Points on a hilly landscape, in no order, each with its height.
A climber steps from a point to whichever of its 3 nearest points has the largest rise for the distance, and stops where none of them is higher. Distance is the straight distance between rows; heights are no part of it.
talu: 91, 83, 119, 89, 104, 101, 114, 104, 108, 120, 113, 88, 113, 96, 101, 118, 109, 92, 104, 101, 81, 94, 103, 96, 103, 91, 110, 127, 99, 106, 95, 94, 102, 79, 101, 109, 104, 86, 111, 111, 98, 80, 100, 107, 95, 81, 78, 94  (h 8.82)
Zarov: 107, 97, 100, 105, 96, 92, 113, 87, 95, 99, 99, 101, 95, 88, 81, 104, 100, 116, 108, 98, 93, 102, 110, 108, 88, 99, 89, 79, 118, 99, 107, 97, 115, 99, 104, 104, 102, 76, 109, 104, 115, 90, 89, 88, 92, 87, 115, 108  (h 7.14)
lek: 115, 92, 81, 129, 110, 98, 96, 109, 82, 80, 86, 111, 89, 121, 102, 93, 102, 106, 85, 106, 150, 111, 93, 81, 99, 120, 102, 89, 99, 83, 113, 110, 90, 116, 72, 108, 76, 138, 88, 86, 66, 132, 108, 108, 105, 132, 121, 95  (h 2.36)
Zod: 126, 94, 80, 138, 89, 83, 105, 81, 89, 85, 95, 106, 80, 110, 79, 104, 97, 102, 101, 97, 122, 95, 103, 104, 88, 111, 97, 71, 110, 89, 119, 108, 107, 107, 91, 105, 87, 112, 78, 99, 92, 121, 95, 85, 103, 116, 124, 104  (h 6.50)
Godo: 95, 121, 89, 99, 99, 105, 87, 90, 87, 77, 84, 98, 104, 85, 99, 80, 88, 122, 95, 106, 115, 114, 99, 102, 103, 90, 87, 79, 103, 112, 97, 107, 97, 123, 108, 102, 83, 94, 101, 107, 123, 100, 106, 93, 88, 105, 113, 114  (h 0.77)
Tiz: 97, 89, 115, 87, 108, 104, 128, 92, 96, 129, 115, 104, 96, 82, 83, 115, 95, 109, 122, 102, 83, 97, 109, 106, 93, 95, 96, 94, 115, 98, 93, 93, 112, 85, 115, 106, 111, 66, 118, 103, 129, 68, 84, 95, 85, 67, 107, 106  (h 7.34)
Sar: 110, 81, 82, 125, 107, 90, 110, 104, 90, 78, 89, 108, 91, 122, 92, 105, 108, 97, 90, 92, 133, 95, 104, 87, 98, 108, 110, 91, 108, 79, 119, 99, 101, 104, 76, 99, 92, 128, 84, 88, 65, 127, 100, 102, 110, 121, 109, 92  (h 3.13)
Ref: 131, 104, 87, 124, 85, 94, 106, 64, 85, 87, 100, 107, 76, 98, 65, 92, 83, 110, 106, 99, 102, 88, 104, 119, 82, 116, 80, 62, 115, 95, 118, 106, 114, 110, 108, 111, 93, 89, 80, 104, 116, 103, 89, 80, 97, 108, 128, 117  (h 6.83)
las: 85, 113, 111, 72, 106, 101, 97, 96, 104, 109, 101, 100, 110, 79, 106, 87, 93, 117, 108, 106, 86, 110, 104, 102, 105, 86, 93, 92, 105, 115, 82, 91, 94, 97, 114, 99, 103, 79, 113, 110, 131, 91, 102, 100, 84, 77, 106, 118  (h 6.19)
Rov: 101, 71, 113, 103, 105, 96, 120, 105, 109, 110, 113, 88, 107, 109, 93, 129, 110, 93, 100, 101, 83, 87, 111, 94, 92, 96, 115, 126, 106, 94, 104, 85, 110, 77, 92, 103, 109, 88, 101, 99, 85, 85, 96, 100, 111, 84, 78, 88  (h 7.87)
vidi: 131, 116, 84, 106, 94, 105, 107, 64, 76, 84, 95, 108, 80, 89, 67, 81, 71, 127, 105, 106, 101, 82, 97, 119, 83, 113, 77, 59, 120, 96, 109, 101, 112, 121, 125, 115, 88, 82, 93, 108, 136, 92, 85, 80, 92, 102, 127, 130  (h 6.03)
gokop: 107, 100, 77, 129, 101, 97, 94, 102, 85, 81, 88, 103, 96, 107, 96, 94, 101, 105, 92, 102, 132, 109, 97, 95, 99, 109, 102, 83, 100, 96, 116, 110, 99, 117, 80, 107, 84, 122, 93, 96, 90, 121, 109, 101, 98, 121, 113, 98  (h 1.74)
tolaz: 77, 140, 97, 91, 100, 117, 62, 124, 116, 90, 90, 100, 110, 88, 144, 66, 105, 83, 88, 103, 96, 121, 87, 96, 122, 103, 104, 127, 70, 114, 90, 111, 76, 110, 101, 82, 95, 127, 114, 106, 98, 112, 116, 131, 106, 113, 85, 94  (h 5.62)
tun: 84, 84, 123, 81, 100, 102, 104, 117, 111, 126, 110, 82, 124, 108, 115, 121, 113, 82, 105, 93, 82, 88, 96, 95, 107, 90, 109, 146, 83, 101, 88, 96, 100, 83, 106, 110, 113, 99, 106, 105, 90, 82, 106, 104, 96, 90, 62, 76  (h 8.13)
fofu: 93, 99, 115, 83, 105, 97, 109, 95, 101, 116, 109, 96, 110, 85, 100, 106, 101, 104, 107, 102, 86, 107, 106, 99, 102, 92, 101, 104, 106, 110, 91, 96, 99, 89, 102, 104, 104, 78, 113, 112, 116, 84, 100, 101, 89, 76, 97, 103  (h 8.43)
Rimun: 76, 120, 128, 54, 104, 107, 87, 113, 115, 124, 106, 100, 115, 79, 124, 85, 94, 93, 111, 99, 67, 95, 93, 102, 120, 88, 90, 118, 78, 119, 73, 105, 76, 82, 121, 108, 105, 92, 114, 112, 123, 92, 98, 105, 82, 82, 93, 99  (h 5.42)
tiba: 88, 105, 89, 102, 104, 101, 92, 107, 100, 87, 95, 96, 112, 94, 110, 93, 108, 102, 91, 103, 110, 117, 100, 96, 103, 96, 108, 101, 95, 113, 105, 98, 92, 108, 86, 94, 97, 110, 106, 106, 95, 113, 109, 113, 100, 107, 91, 101  (h 3.06)
Dolav: 87, 84, 111, 90, 101, 105, 91, 121, 110, 109, 103, 85, 127, 121, 119, 121, 111, 81, 99, 91, 94, 91, 97, 91, 101, 94, 112, 147, 88, 98, 94, 80, 97, 88, 95, 94, 111, 111, 106, 96, 78, 99, 111, 109, 114, 103, 60, 83  (h 6.27)
kup: 94, 116, 84, 111, 101, 105, 82, 104, 85, 81, 87, 101, 106, 94, 106, 85, 93, 115, 90, 108, 127, 122, 98, 95, 106, 95, 100, 84, 98, 108, 102, 116, 93, 126, 88, 104, 84, 112, 100, 103, 108, 109, 114, 101, 94, 117, 108, 105  (h 1.35)
niba: 82, 119, 99, 87, 102, 102, 87, 102, 106, 92, 92, 98, 110, 84, 113, 83, 100, 108, 93, 108, 97, 120, 101, 99, 111, 90, 101, 98, 95, 122, 91, 100, 86, 111, 101, 91, 98, 99, 108, 110, 114, 102, 111, 107, 89, 97, 99, 111  (h 4.51)
gezis: 129, 108, 88, 106, 90, 101, 109, 64, 77, 94, 98, 107, 81, 93, 64, 87, 79, 123, 109, 94, 94, 84, 103, 123, 81, 112, 76, 57, 120, 97, 111, 99, 118, 109, 121, 112, 97, 77, 94, 101, 130, 92, 86, 80, 93, 97, 127, 126  (h 6.51)
Gorid: 132, 52, 101, 120, 96, 74, 136, 81, 113, 103, 121, 107, 68, 135, 67, 134, 109, 85, 95, 81, 98, 76, 110, 105, 78, 102, 110, 83, 110, 72, 110, 93, 133, 82, 104, 70, 123, 84, 67, 73, 51, 98, 83, 73, 122, 96, 112, 86  (h 2.86)
Vor: 109, 104, 103, 86, 100, 106, 117, 87, 85, 116, 106, 107, 94, 80, 80, 105, 84, 122, 121, 98, 88, 96, 108, 116, 85, 97, 85, 69, 118, 94, 94, 92, 118, 99, 123, 102, 109, 64, 116, 97, 136, 73, 81, 85, 89, 73, 123, 116  (h 5.56)
Bil: 107, 82, 109, 99, 98, 101, 133, 88, 99, 129, 116, 111, 79, 89, 68, 122, 100, 108, 119, 98, 79, 92, 114, 116, 81, 102, 96, 80, 120, 80, 104, 98, 127, 85, 110, 106, 118, 67, 114, 94, 118, 64, 78, 91, 94, 68, 114, 104  (h 7.31)
falaz: 110, 61, 109, 112, 99, 90, 131, 101, 109, 101, 114, 95, 94, 121, 85, 140, 113, 93, 99, 97, 87, 81, 114, 93, 89, 95, 118, 113, 108, 77, 107, 82, 114, 76, 89, 87, 112, 83, 88, 85, 71, 87, 94, 93, 122, 92, 89, 87  (h 8.55)
vigu: 125, 69, 106, 118, 90, 81, 129, 78, 106, 112, 112, 109, 67, 113, 58, 126, 109, 98, 101, 93, 84, 82, 109, 115, 73, 105, 98, 76, 116, 82, 113, 102, 136, 90, 106, 94, 120, 77, 93, 87, 86, 87, 77, 79, 107, 90, 117, 94  (h 7.85)
fum: 101, 88, 93, 113, 104, 92, 112, 102, 102, 87, 98, 95, 104, 105, 97, 112, 114, 101, 97, 99, 104, 103, 108, 96, 93, 98, 110, 97, 106, 100, 111, 90, 104, 96, 84, 97, 99, 107, 101, 101, 83, 112, 99, 101, 113, 103, 96, 95  (h 2.42)
dopiz: 99, 105, 85, 118, 101, 95, 101, 98, 92, 82, 89, 97, 105, 94, 97, 98, 105, 108, 96, 103, 115, 113, 104, 98, 97, 96, 103, 83, 105, 104, 111, 105, 102, 111, 87, 99, 93, 108, 100, 107, 100, 109, 105, 100, 99, 107, 105, 103  (h 1.90)
gusi: 130, 88, 89, 134, 86, 83, 110, 71, 98, 89, 104, 106, 69, 111, 65, 108, 96, 100, 102, 92, 103, 88, 108, 113, 81, 111, 93, 66, 114, 92, 122, 109, 121, 103, 99, 104, 102, 98, 73, 100, 93, 115, 87, 78, 103, 108, 123, 106  (h 8.20)
Zera: 83, 107, 127, 66, 100, 104, 93, 114, 114, 125, 109, 91, 118, 87, 119, 95, 103, 85, 109, 96, 71, 98, 92, 102, 116, 90, 100, 131, 83, 117, 81, 103, 88, 82, 114, 108, 106, 98, 113, 112, 111, 90, 104, 108, 84, 81, 81, 91  (h 7.63)
turel: 75, 106, 94, 91, 106, 115, 76, 132, 109, 93, 87, 94, 108, 119, 136, 86, 110, 72, 80, 91, 118, 105, 87, 82, 109, 111, 108, 148, 89, 96, 103, 91, 84, 105, 86, 84, 108, 135, 110, 94, 64, 118, 119, 128, 121, 127, 68, 93  (h 3.74)
Liva: 117, 70, 99, 122, 98, 79, 130, 97, 106, 92, 105, 100, 87, 122, 80, 128, 112, 95, 97, 89, 100, 88, 111, 99, 84, 102, 113, 92, 112, 82, 115, 86, 122, 84, 90, 84, 109, 94, 83, 85, 66, 107, 90, 85, 119, 102, 105, 91  (h 3.14)
Beg: 88, 102, 122, 69, 107, 105, 110, 99, 100, 128, 114, 103, 108, 78, 102, 101, 92, 104, 116, 104, 79, 98, 101, 101, 108, 88, 94, 104, 102, 111, 81, 94, 96, 82, 116, 109, 107, 74, 117, 109, 127, 81, 97, 99, 77, 71, 98, 112  (h 7.28)
vip: 117, 62, 109, 112, 95, 87, 136, 90, 111, 108, 115, 102, 79, 117, 71, 137, 111, 92, 100, 98, 82, 80, 118, 103, 81, 97, 116, 96, 114, 79, 114, 91, 128, 78, 95, 92, 119, 79, 90, 86, 72, 83, 81, 87, 122, 88, 103, 85  (h 7.27)
ditip: 110, 88, 99, 116, 97, 88, 114, 90, 99, 96, 99, 100, 95, 98, 79, 111, 109, 107, 101, 98, 93, 102, 109, 106, 85, 99, 97, 81, 120, 99, 113, 95, 118, 93, 94, 100, 102, 87, 102, 102, 100, 97, 91, 91, 100, 91, 109, 102  (h 7.75)
fira: 100, 75, 116, 99, 104, 99, 128, 98, 109, 121, 116, 93, 101, 100, 88, 125, 110, 97, 109, 101, 77, 91, 110, 98, 95, 94, 110, 119, 112, 94, 102, 92, 111, 78, 96, 109, 113, 78, 108, 100, 96, 72, 91, 103, 99, 77, 85, 95  (h 8.30)
tere: 98, 97, 85, 119, 104, 96, 101, 105, 95, 80, 92, 101, 105, 105, 99, 102, 110, 103, 92, 98, 119, 112, 104, 95, 98, 98, 109, 92, 105, 102, 113, 99, 99, 110, 77, 94, 94, 116, 98, 99, 84, 118, 103, 106, 106, 112, 97, 96  (h 2.14)
mati: 113, 122, 81, 118, 94, 106, 84, 84, 73, 75, 87, 101, 97, 94, 95, 82, 80, 120, 94, 112, 130, 112, 92, 100, 104, 101, 86, 75, 101, 109, 106, 118, 92, 130, 100, 113, 73, 103, 88, 106, 123, 102, 109, 91, 94, 118, 122, 112  (h 0.37)
Bova: 89, 95, 91, 103, 107, 104, 94, 117, 105, 88, 94, 94, 113, 108, 118, 102, 114, 93, 90, 98, 110, 110, 99, 90, 104, 100, 116, 118, 96, 104, 106, 87, 93, 102, 85, 89, 102, 118, 106, 101, 77, 114, 113, 121, 110, 108, 74, 95  (h 7.76)
dagal: 73, 133, 119, 59, 96, 109, 67, 118, 120, 111, 95, 102, 115, 74, 136, 70, 95, 93, 104, 108, 65, 101, 90, 98, 122, 94, 87, 121, 76, 115, 69, 108, 66, 91, 126, 97, 97, 109, 108, 108, 120, 104, 105, 115, 91, 89, 93, 97  (h 4.33)
Pem: 138, 83, 77, 142, 95, 80, 111, 77, 96, 86, 104, 110, 68, 127, 77, 104, 92, 91, 94, 93, 132, 90, 103, 100, 88, 120, 108, 73, 107, 78, 116, 106, 110, 105, 91, 100, 87, 124, 66, 92, 72, 132, 91, 86, 109, 120, 128, 102  (h 4.48)
roz: 91, 72, 104, 101, 103, 102, 104, 121, 106, 102, 103, 90, 117, 125, 113, 134, 108, 84, 93, 89, 102, 86, 105, 84, 100, 100, 112, 141, 99, 87, 101, 75, 99, 77, 90, 86, 111, 109, 94, 84, 67, 102, 114, 106, 120, 102, 64, 90  (h 5.26)
Nes: 101, 92, 111, 99, 100, 94, 120, 92, 100, 109, 107, 98, 97, 86, 83, 111, 101, 110, 109, 99, 87, 105, 110, 105, 89, 96, 94, 91, 116, 100, 102, 94, 112, 89, 103, 105, 107, 74, 112, 105, 117, 82, 90, 94, 92, 79, 106, 109  (h 7.67)
doz: 97, 83, 103, 99, 104, 97, 107, 111, 109, 103, 106, 88, 116, 108, 107, 118, 113, 93, 96, 98, 95, 98, 104, 95, 100, 97, 115, 124, 101, 105, 105, 84, 101, 89, 89, 95, 106, 101, 104, 101, 83, 96, 106, 107, 111, 95, 74, 92  (h 7.61)
dak: 75, 75, 117, 87, 99, 105, 89, 131, 112, 122, 103, 85, 125, 127, 130, 138, 109, 72, 103, 80, 101, 88, 100, 84, 105, 97, 103, 167, 89, 79, 89, 81, 104, 85, 95, 89, 119, 113, 101, 84, 71, 93, 112, 100, 112, 108, 51, 67  (h 6.57)
ranu: 90, 120, 80, 109, 106, 112, 75, 115, 89, 84, 87, 105, 106, 96, 120, 76, 94, 106, 88, 109, 135, 127, 91, 96, 107, 99, 103, 91, 91, 112, 100, 117, 86, 131, 80, 97, 88, 126, 106, 100, 100, 113, 117, 115, 98, 125, 104, 96  (h 0.80)
Fipi: 80, 139, 93, 91, 103, 117, 59, 114, 103, 83, 89, 103, 110, 85, 136, 59, 93, 106, 85, 114, 113, 131, 88, 96, 119, 96, 99, 103, 79, 120, 90, 118, 79, 130, 93, 85, 89, 118, 105, 98, 113, 110, 115, 119, 100, 121, 106, 100  (h 0.45)
revap: 125, 91, 95, 122, 87, 84, 115, 75, 93, 100, 101, 104, 81, 101, 68, 105, 100, 109, 107, 93, 91, 90, 107, 114, 79, 108, 89, 66, 118, 90, 116, 100, 123, 102, 102, 106, 105, 81, 91, 101, 106, 101, 84, 81, 100, 97, 122, 107  (h 7.20)
vudap: 102, 112, 104, 81, 105, 104, 112, 84, 86, 105, 99, 104, 101, 80, 88, 95, 86, 123, 113, 101, 92, 100, 104, 110, 90, 96, 84, 72, 116, 105, 92, 89, 112, 106, 126, 106, 103, 72, 113, 102, 137, 81, 88, 84, 84, 78, 122, 124  (h 8.39)
Ruve: 79, 116, 92, 96, 102, 112, 75, 120, 110, 91, 95, 98, 112, 100, 130, 79, 109, 89, 87, 102, 108, 120, 95, 93, 113, 99, 111, 120, 85, 116, 96, 103, 84, 112, 86, 88, 101, 123, 111, 105, 91, 112, 115, 127, 105, 113, 79, 95  (h 5.16)
borem: 79, 104, 128, 70, 99, 103, 90, 121, 117, 122, 105, 84, 128, 101, 125, 103, 111, 72, 108, 93, 74, 96, 87, 99, 117, 87, 102, 149, 75, 107, 82, 101, 89, 86, 112, 105, 111, 109, 111, 109, 93, 90, 105, 107, 93, 93, 71, 72  (h 6.36)
Pes: 135, 115, 77, 133, 90, 102, 87, 77, 76, 77, 94, 109, 78, 107, 80, 84, 73, 118, 98, 122, 131, 103, 92, 105, 99, 122, 88, 69, 105, 101, 113, 118, 90, 126, 96, 119, 68, 106, 74, 104, 118, 104, 106, 89, 104, 119, 127, 118  (h 3.47)
gok: 95, 91, 84, 115, 110, 103, 98, 115, 96, 81, 90, 104, 104, 116, 109, 98, 110, 97, 85, 97, 130, 104, 98, 86, 102, 104, 113, 106, 104, 89, 112, 93, 92, 107, 70, 92, 96, 124, 97, 91, 68, 123, 108, 114, 115, 122, 91, 94  (h 1.99)
tumu: 71, 130, 123, 48, 105, 111, 76, 109, 120, 111, 98, 102, 115, 74, 130, 75, 90, 104, 107, 110, 73, 98, 93, 97, 123, 89, 87, 104, 83, 120, 68, 99, 70, 92, 129, 101, 97, 95, 108, 105, 132, 102, 105, 107, 87, 84, 102, 110  (h 4.30)
mavez: 76, 135, 102, 68, 103, 113, 70, 106, 109, 94, 87, 102, 113, 78, 127, 65, 96, 115, 92, 116, 92, 117, 96, 95, 120, 88, 90, 96, 84, 123, 77, 103, 79, 113, 113, 90, 95, 102, 107, 107, 125, 105, 110, 109, 92, 96, 105, 110  (h 4.90)
suz: 83, 118, 120, 66, 97, 103, 77, 122, 119, 116, 99, 92, 122, 90, 131, 89, 109, 77, 104, 98, 71, 104, 89, 98, 118, 94, 95, 138, 78, 115, 80, 105, 82, 85, 113, 99, 102, 111, 114, 114, 100, 97, 111, 114, 90, 90, 77, 84  (h 5.99)
Rit: 75, 148, 107, 68, 100, 120, 57, 114, 120, 91, 89, 104, 110, 74, 141, 56, 92, 104, 92, 118, 80, 115, 94, 97, 125, 91, 92, 108, 75, 119, 74, 108, 69, 108, 119, 89, 91, 113, 106, 104, 125, 110, 110, 115, 100, 102, 103, 107  (h 4.76)
Nep: 113, 76, 109, 112, 97, 88, 126, 89, 102, 108, 110, 101, 85, 102, 73, 125, 111, 103, 106, 97, 87, 93, 112, 109, 80, 101, 102, 84, 121, 88, 112, 96, 123, 85, 98, 98, 111, 80, 102, 96, 90, 90, 84, 90, 108, 83, 109, 94  (h 8.09)
zulog: 97, 84, 93, 109, 106, 99, 103, 116, 100, 85, 96, 98, 107, 112, 106, 113, 114, 96, 90, 94, 112, 99, 104, 88, 98, 103, 115, 110, 104, 94, 108, 83, 96, 97, 77, 87, 105, 116, 98, 92, 69, 115, 110, 111, 120, 112, 81, 96  (h 2.85)
seze: 131, 75, 99, 125, 87, 78, 125, 72, 106, 103, 110, 104, 69, 118, 63, 118, 104, 98, 102, 87, 90, 84, 110, 115, 74, 107, 98, 68, 115, 86, 118, 104, 135, 92, 101, 98, 112, 87, 83, 91, 80, 106, 81, 78, 112, 99, 121, 98  (h 7.22)
Sula: 129, 69, 90, 129, 98, 75, 126, 83, 106, 90, 106, 107, 74, 130, 75, 122, 109, 91, 96, 82, 111, 83, 104, 102, 84, 104, 110, 79, 110, 76, 119, 93, 122, 91, 93, 80, 106, 103, 69, 84, 62, 119, 88, 82, 116, 109, 116, 92  (h 3.05)
posor: 120, 89, 101, 100, 92, 103, 125, 76, 89, 128, 110, 114, 77, 94, 61, 112, 93, 113, 122, 93, 77, 92, 109, 122, 73, 110, 84, 62, 120, 82, 106, 96, 128, 97, 120, 104, 117, 64, 112, 91, 126, 68, 78, 80, 90, 76, 125, 112  (h 6.18)
didab: 121, 105, 94, 93, 94, 105, 116, 74, 78, 112, 105, 110, 84, 86, 69, 99, 81, 123, 118, 94, 85, 87, 104, 123, 76, 108, 79, 61, 121, 90, 100, 91, 126, 105, 133, 105, 103, 67, 108, 93, 135, 78, 80, 75, 89, 83, 127, 122  (h 4.98)
ves: 125, 107, 77, 139, 92, 98, 89, 85, 77, 82, 92, 108, 83, 110, 88, 95, 86, 110, 98, 111, 134, 106, 96, 100, 98, 119, 97, 73, 103, 94, 115, 115, 94, 121, 86, 115, 76, 117, 81, 98, 103, 117, 107, 93, 101, 122, 124, 108  (h 4.29)
bilud: 92, 99, 100, 97, 101, 98, 96, 102, 106, 92, 100, 95, 113, 92, 107, 96, 108, 103, 98, 102, 99, 115, 103, 100, 104, 94, 105, 102, 100, 115, 102, 96, 97, 102, 92, 93, 101, 101, 111, 110, 103, 103, 108, 108, 98, 94, 88, 103  (h 4.86)
zosu: 90, 109, 105, 87, 105, 100, 98, 99, 99, 95, 95, 94, 108, 84, 104, 92, 100, 115, 101, 104, 95, 112, 104, 101, 100, 90, 94, 93, 105, 117, 96, 95, 98, 100, 104, 98, 99, 86, 111, 110, 120, 95, 103, 101, 88, 86, 103, 114  (h 5.21)
dobo: 77, 114, 125, 53, 109, 109, 98, 108, 108, 132, 114, 102, 113, 75, 114, 94, 89, 99, 117, 102, 68, 93, 94, 100, 122, 89, 96, 108, 89, 116, 67, 98, 82, 83, 122, 110, 107, 80, 115, 105, 133, 85, 95, 99, 77, 73, 99, 109  (h 7.74)
Vodi: 88, 106, 85, 109, 113, 114, 81, 122, 96, 81, 89, 105, 101, 111, 119, 79, 107, 97, 81, 100, 135, 118, 90, 85, 106, 107, 112, 112, 95, 99, 109, 106, 82, 122, 69, 95, 94, 134, 105, 91, 71, 120, 114, 126, 111, 132, 92, 93  (h 1.71)
gorap: 105, 81, 108, 103, 102, 94, 120, 96, 105, 110, 108, 96, 106, 97, 89, 119, 109, 103, 105, 102, 84, 98, 108, 99, 93, 96, 106, 103, 114, 100, 108, 89, 111, 84, 93, 102, 106, 82, 107, 105, 100, 89, 92, 100, 102, 86, 95, 97  (h 7.99)
lomuk: 130, 101, 78, 138, 89, 92, 96, 76, 86, 80, 94, 107, 79, 108, 81, 97, 89, 109, 100, 105, 126, 97, 100, 107, 94, 118, 95, 69, 107, 95, 116, 115, 101, 117, 91, 114, 82, 112, 75, 103, 104, 115, 100, 87, 103, 118, 123, 109  (h 5.34)
Muv: 83, 76, 119, 90, 101, 103, 97, 125, 112, 119, 104, 83, 122, 122, 121, 134, 111, 77, 102, 86, 91, 86, 100, 90, 103, 91, 109, 157, 91, 87, 92, 85, 102, 83, 99, 99, 116, 104, 99, 91, 78, 88, 109, 104, 109, 99, 54, 74  (h 7.19)
fined: 143, 98, 74, 146, 94, 85, 96, 73, 91, 87, 104, 117, 63, 127, 77, 99, 85, 101, 94, 110, 142, 96, 94, 100, 95, 132, 100, 69, 103, 88, 116, 114, 96, 111, 87, 111, 77, 120, 62, 94, 91, 130, 99, 93, 106, 120, 133, 111  (h 2.41)
letak: 139, 108, 74, 141, 88, 95, 88, 75, 79, 81, 94, 112, 72, 115, 81, 92, 77, 112, 98, 117, 138, 102, 94, 103, 98, 127, 94, 68, 102, 96, 114, 113, 91, 119, 90, 117, 68, 115, 70, 98, 110, 118, 103, 93, 105, 121, 130, 116  (h 4.03)
Naruk: 124, 130, 80, 101, 97, 109, 89, 71, 68, 74, 89, 106, 86, 89, 83, 72, 69, 132, 92, 122, 125, 96, 87, 110, 101, 104, 79, 65, 109, 111, 103, 111, 97, 134, 115, 119, 66, 94, 86, 109, 136, 91, 95, 87, 96, 111, 127, 129  (h 0.11)
beve: 85, 127, 89, 96, 103, 112, 70, 111, 98, 83, 89, 103, 111, 86, 123, 68, 94, 111, 89, 111, 117, 129, 92, 95, 116, 93, 100, 95, 84, 118, 91, 116, 82, 127, 92, 92, 91, 116, 108, 102, 111, 107, 115, 112, 93, 118, 105, 103  (h 0.48)
Viso: 84, 142, 92, 82, 104, 120, 62, 105, 97, 81, 86, 101, 113, 79, 128, 55, 85, 121, 86, 120, 112, 122, 89, 96, 121, 84, 91, 88, 84, 121, 82, 117, 82, 133, 107, 91, 82, 108, 103, 96, 125, 106, 111, 107, 96, 115, 117, 111  (h 0.43)
dozar: 99, 60, 114, 106, 100, 97, 123, 112, 111, 113, 112, 86, 110, 119, 98, 146, 113, 88, 100, 93, 88, 76, 111, 88, 94, 95, 116, 138, 101, 80, 105, 81, 110, 73, 95, 95, 113, 90, 88, 87, 74, 81, 104, 98, 116, 92, 69, 82  (h 6.71)
Vazu: 119, 85, 81, 131, 103, 83, 117, 93, 96, 83, 94, 108, 85, 124, 87, 109, 106, 96, 94, 91, 127, 92, 103, 95, 91, 110, 110, 81, 107, 81, 119, 104, 111, 104, 82, 96, 93, 121, 76, 88, 72, 129, 93, 94, 107, 116, 120, 96  (h 3.46)
ninut: 80, 101, 115, 78, 98, 105, 81, 129, 115, 114, 98, 84, 123, 115, 135, 107, 111, 67, 105, 89, 89, 99, 89, 92, 110, 96, 106, 159, 77, 102, 88, 93, 89, 89, 108, 93, 112, 120, 110, 103, 83, 101, 108, 112, 105, 107, 60, 74  (h 5.29)
Paf: 80, 94, 99, 93, 103, 109, 81, 129, 110, 101, 93, 89, 117, 123, 132, 105, 112, 73, 89, 85, 109, 96, 94, 85, 104, 105, 113, 150, 88, 95, 98, 80, 89, 95, 92, 86, 114, 129, 108, 96, 71, 114, 118, 122, 120, 120, 59, 86  (h 8.15)
Bekuv: 119, 79, 109, 110, 89, 91, 129, 80, 101, 119, 110, 110, 75, 99, 58, 122, 107, 104, 110, 95, 78, 90, 113, 117, 75, 106, 94, 77, 120, 83, 112, 100, 133, 89, 107, 103, 118, 70, 106, 92, 98, 78, 76, 86, 98, 82, 117, 98  (h 7.86)
fuze: 62, 117, 136, 50, 105, 113, 109, 127, 111, 147, 114, 99, 117, 76, 118, 100, 103, 78, 122, 89, 57, 79, 91, 104, 137, 78, 92, 126, 70, 98, 61, 121, 84, 74, 127, 120, 118, 91, 116, 105, 119, 79, 86, 94, 73, 84, 87, 86  (h 3.15)
pimar: 69, 108, 133, 56, 105, 108, 101, 123, 112, 135, 111, 91, 125, 87, 119, 101, 109, 74, 113, 91, 63, 86, 87, 103, 126, 87, 95, 140, 75, 103, 71, 115, 91, 82, 120, 115, 117, 98, 114, 109, 107, 81, 98, 100, 82, 86, 79, 77  (h 4.59)
Gozag: 94, 90, 109, 92, 102, 97, 107, 103, 109, 108, 105, 91, 111, 94, 107, 108, 110, 101, 101, 102, 89, 105, 104, 99, 99, 91, 107, 114, 101, 113, 96, 92, 98, 88, 101, 101, 104, 89, 111, 111, 100, 91, 102, 108, 97, 85, 83, 97  (h 7.56)
lur: 117, 82, 87, 129, 99, 81, 122, 92, 98, 82, 100, 103, 88, 119, 81, 116, 109, 99, 98, 93, 112, 89, 107, 102, 87, 104, 108, 80, 113, 85, 120, 98, 115, 97, 90, 95, 98, 109, 82, 93, 76, 120, 89, 87, 113, 108, 115, 94  (h 3.25)
novo: 88, 89, 121, 84, 108, 104, 124, 100, 105, 132, 117, 95, 107, 89, 96, 116, 104, 95, 114, 101, 75, 94, 102, 99, 103, 91, 105, 120, 101, 103, 90, 100, 105, 76, 108, 113, 113, 76, 114, 108, 114, 70, 95, 104, 86, 73, 85, 100  (h 8.12)
zom: 84, 105, 106, 82, 100, 103, 90, 113, 113, 108, 101, 90, 121, 94, 120, 94, 110, 88, 96, 103, 87, 109, 100, 98, 108, 92, 106, 128, 87, 119, 93, 97, 88, 91, 100, 95, 103, 104, 112, 113, 99, 98, 112, 113, 98, 92, 74, 97  (h 5.98)
mina: 76, 120, 97, 88, 102, 113, 68, 129, 115, 95, 86, 94, 111, 108, 143, 80, 112, 71, 86, 95, 107, 111, 88, 90, 114, 106, 111, 147, 80, 108, 98, 100, 82, 104, 94, 84, 107, 133, 117, 102, 81, 115, 114, 130, 116, 119, 69, 91  (h 5.39)
fera: 81, 117, 84, 103, 110, 116, 71, 125, 98, 85, 89, 105, 103, 99, 130, 72, 103, 93, 82, 104, 127, 128, 84, 86, 114, 107, 111, 117, 87, 108, 101, 112, 78, 126, 75, 87, 95, 130, 112, 96, 82, 119, 115, 133, 107, 130, 88, 95  (h 3.24)
keli: 101, 104, 81, 123, 108, 107, 83, 111, 83, 84, 85, 109, 96, 110, 107, 85, 97, 106, 84, 105, 145, 118, 89, 89, 103, 110, 104, 91, 100, 98, 112, 115, 88, 125, 69, 105, 82, 131, 102, 91, 80, 120, 112, 116, 104, 130, 107, 94  (h 1.69)
folu: 84, 129, 103, 65, 103, 109, 87, 95, 99, 91, 88, 100, 110, 81, 110, 70, 87, 126, 97, 114, 97, 110, 96, 99, 109, 82, 88, 82, 99, 120, 80, 96, 93, 114, 122, 99, 93, 89, 110, 105, 133, 98, 99, 96, 84, 91, 115, 120  (h 5.35)
livat: 112, 117, 86, 112, 95, 97, 95, 80, 81, 82, 86, 101, 95, 89, 87, 85, 85, 121, 101, 106, 112, 101, 100, 106, 93, 99, 82, 73, 114, 103, 106, 106, 104, 118, 110, 109, 83, 96, 92, 110, 125, 98, 99, 83, 92, 102, 122, 119  (h 0.31)
Zer: 81, 124, 107, 80, 98, 110, 71, 124, 118, 102, 96, 92, 118, 93, 137, 83, 108, 74, 95, 100, 84, 112, 88, 96, 118, 99, 101, 136, 71, 114, 89, 103, 81, 100, 107, 87, 102, 124, 117, 111, 99, 106, 114, 125, 103, 103, 73, 87  (h 5.67)
vuma: 137, 106, 79, 132, 87, 93, 99, 63, 86, 79, 101, 110, 72, 109, 71, 90, 77, 112, 103, 110, 117, 93, 100, 114, 90, 123, 90, 64, 109, 95, 121, 113, 103, 117, 101, 115, 83, 98, 68, 102, 117, 109, 95, 85, 99, 117, 130, 116  (h 5.88)
Neza: 69, 110, 131, 57, 111, 112, 117, 115, 104, 145, 122, 104, 112, 79, 110, 106, 93, 89, 124, 93, 67, 76, 94, 105, 129, 83, 99, 113, 83, 105, 62, 109, 89, 78, 129, 116, 115, 76, 114, 104, 131, 74, 89, 94, 71, 74, 92, 103  (h 3.23)

For each start below, name the point where the climber stops.
keli: gusi
fera: Zera
Sula: gusi
roz: talu
Tiz: talu
didab: gusi
vidi: gusi
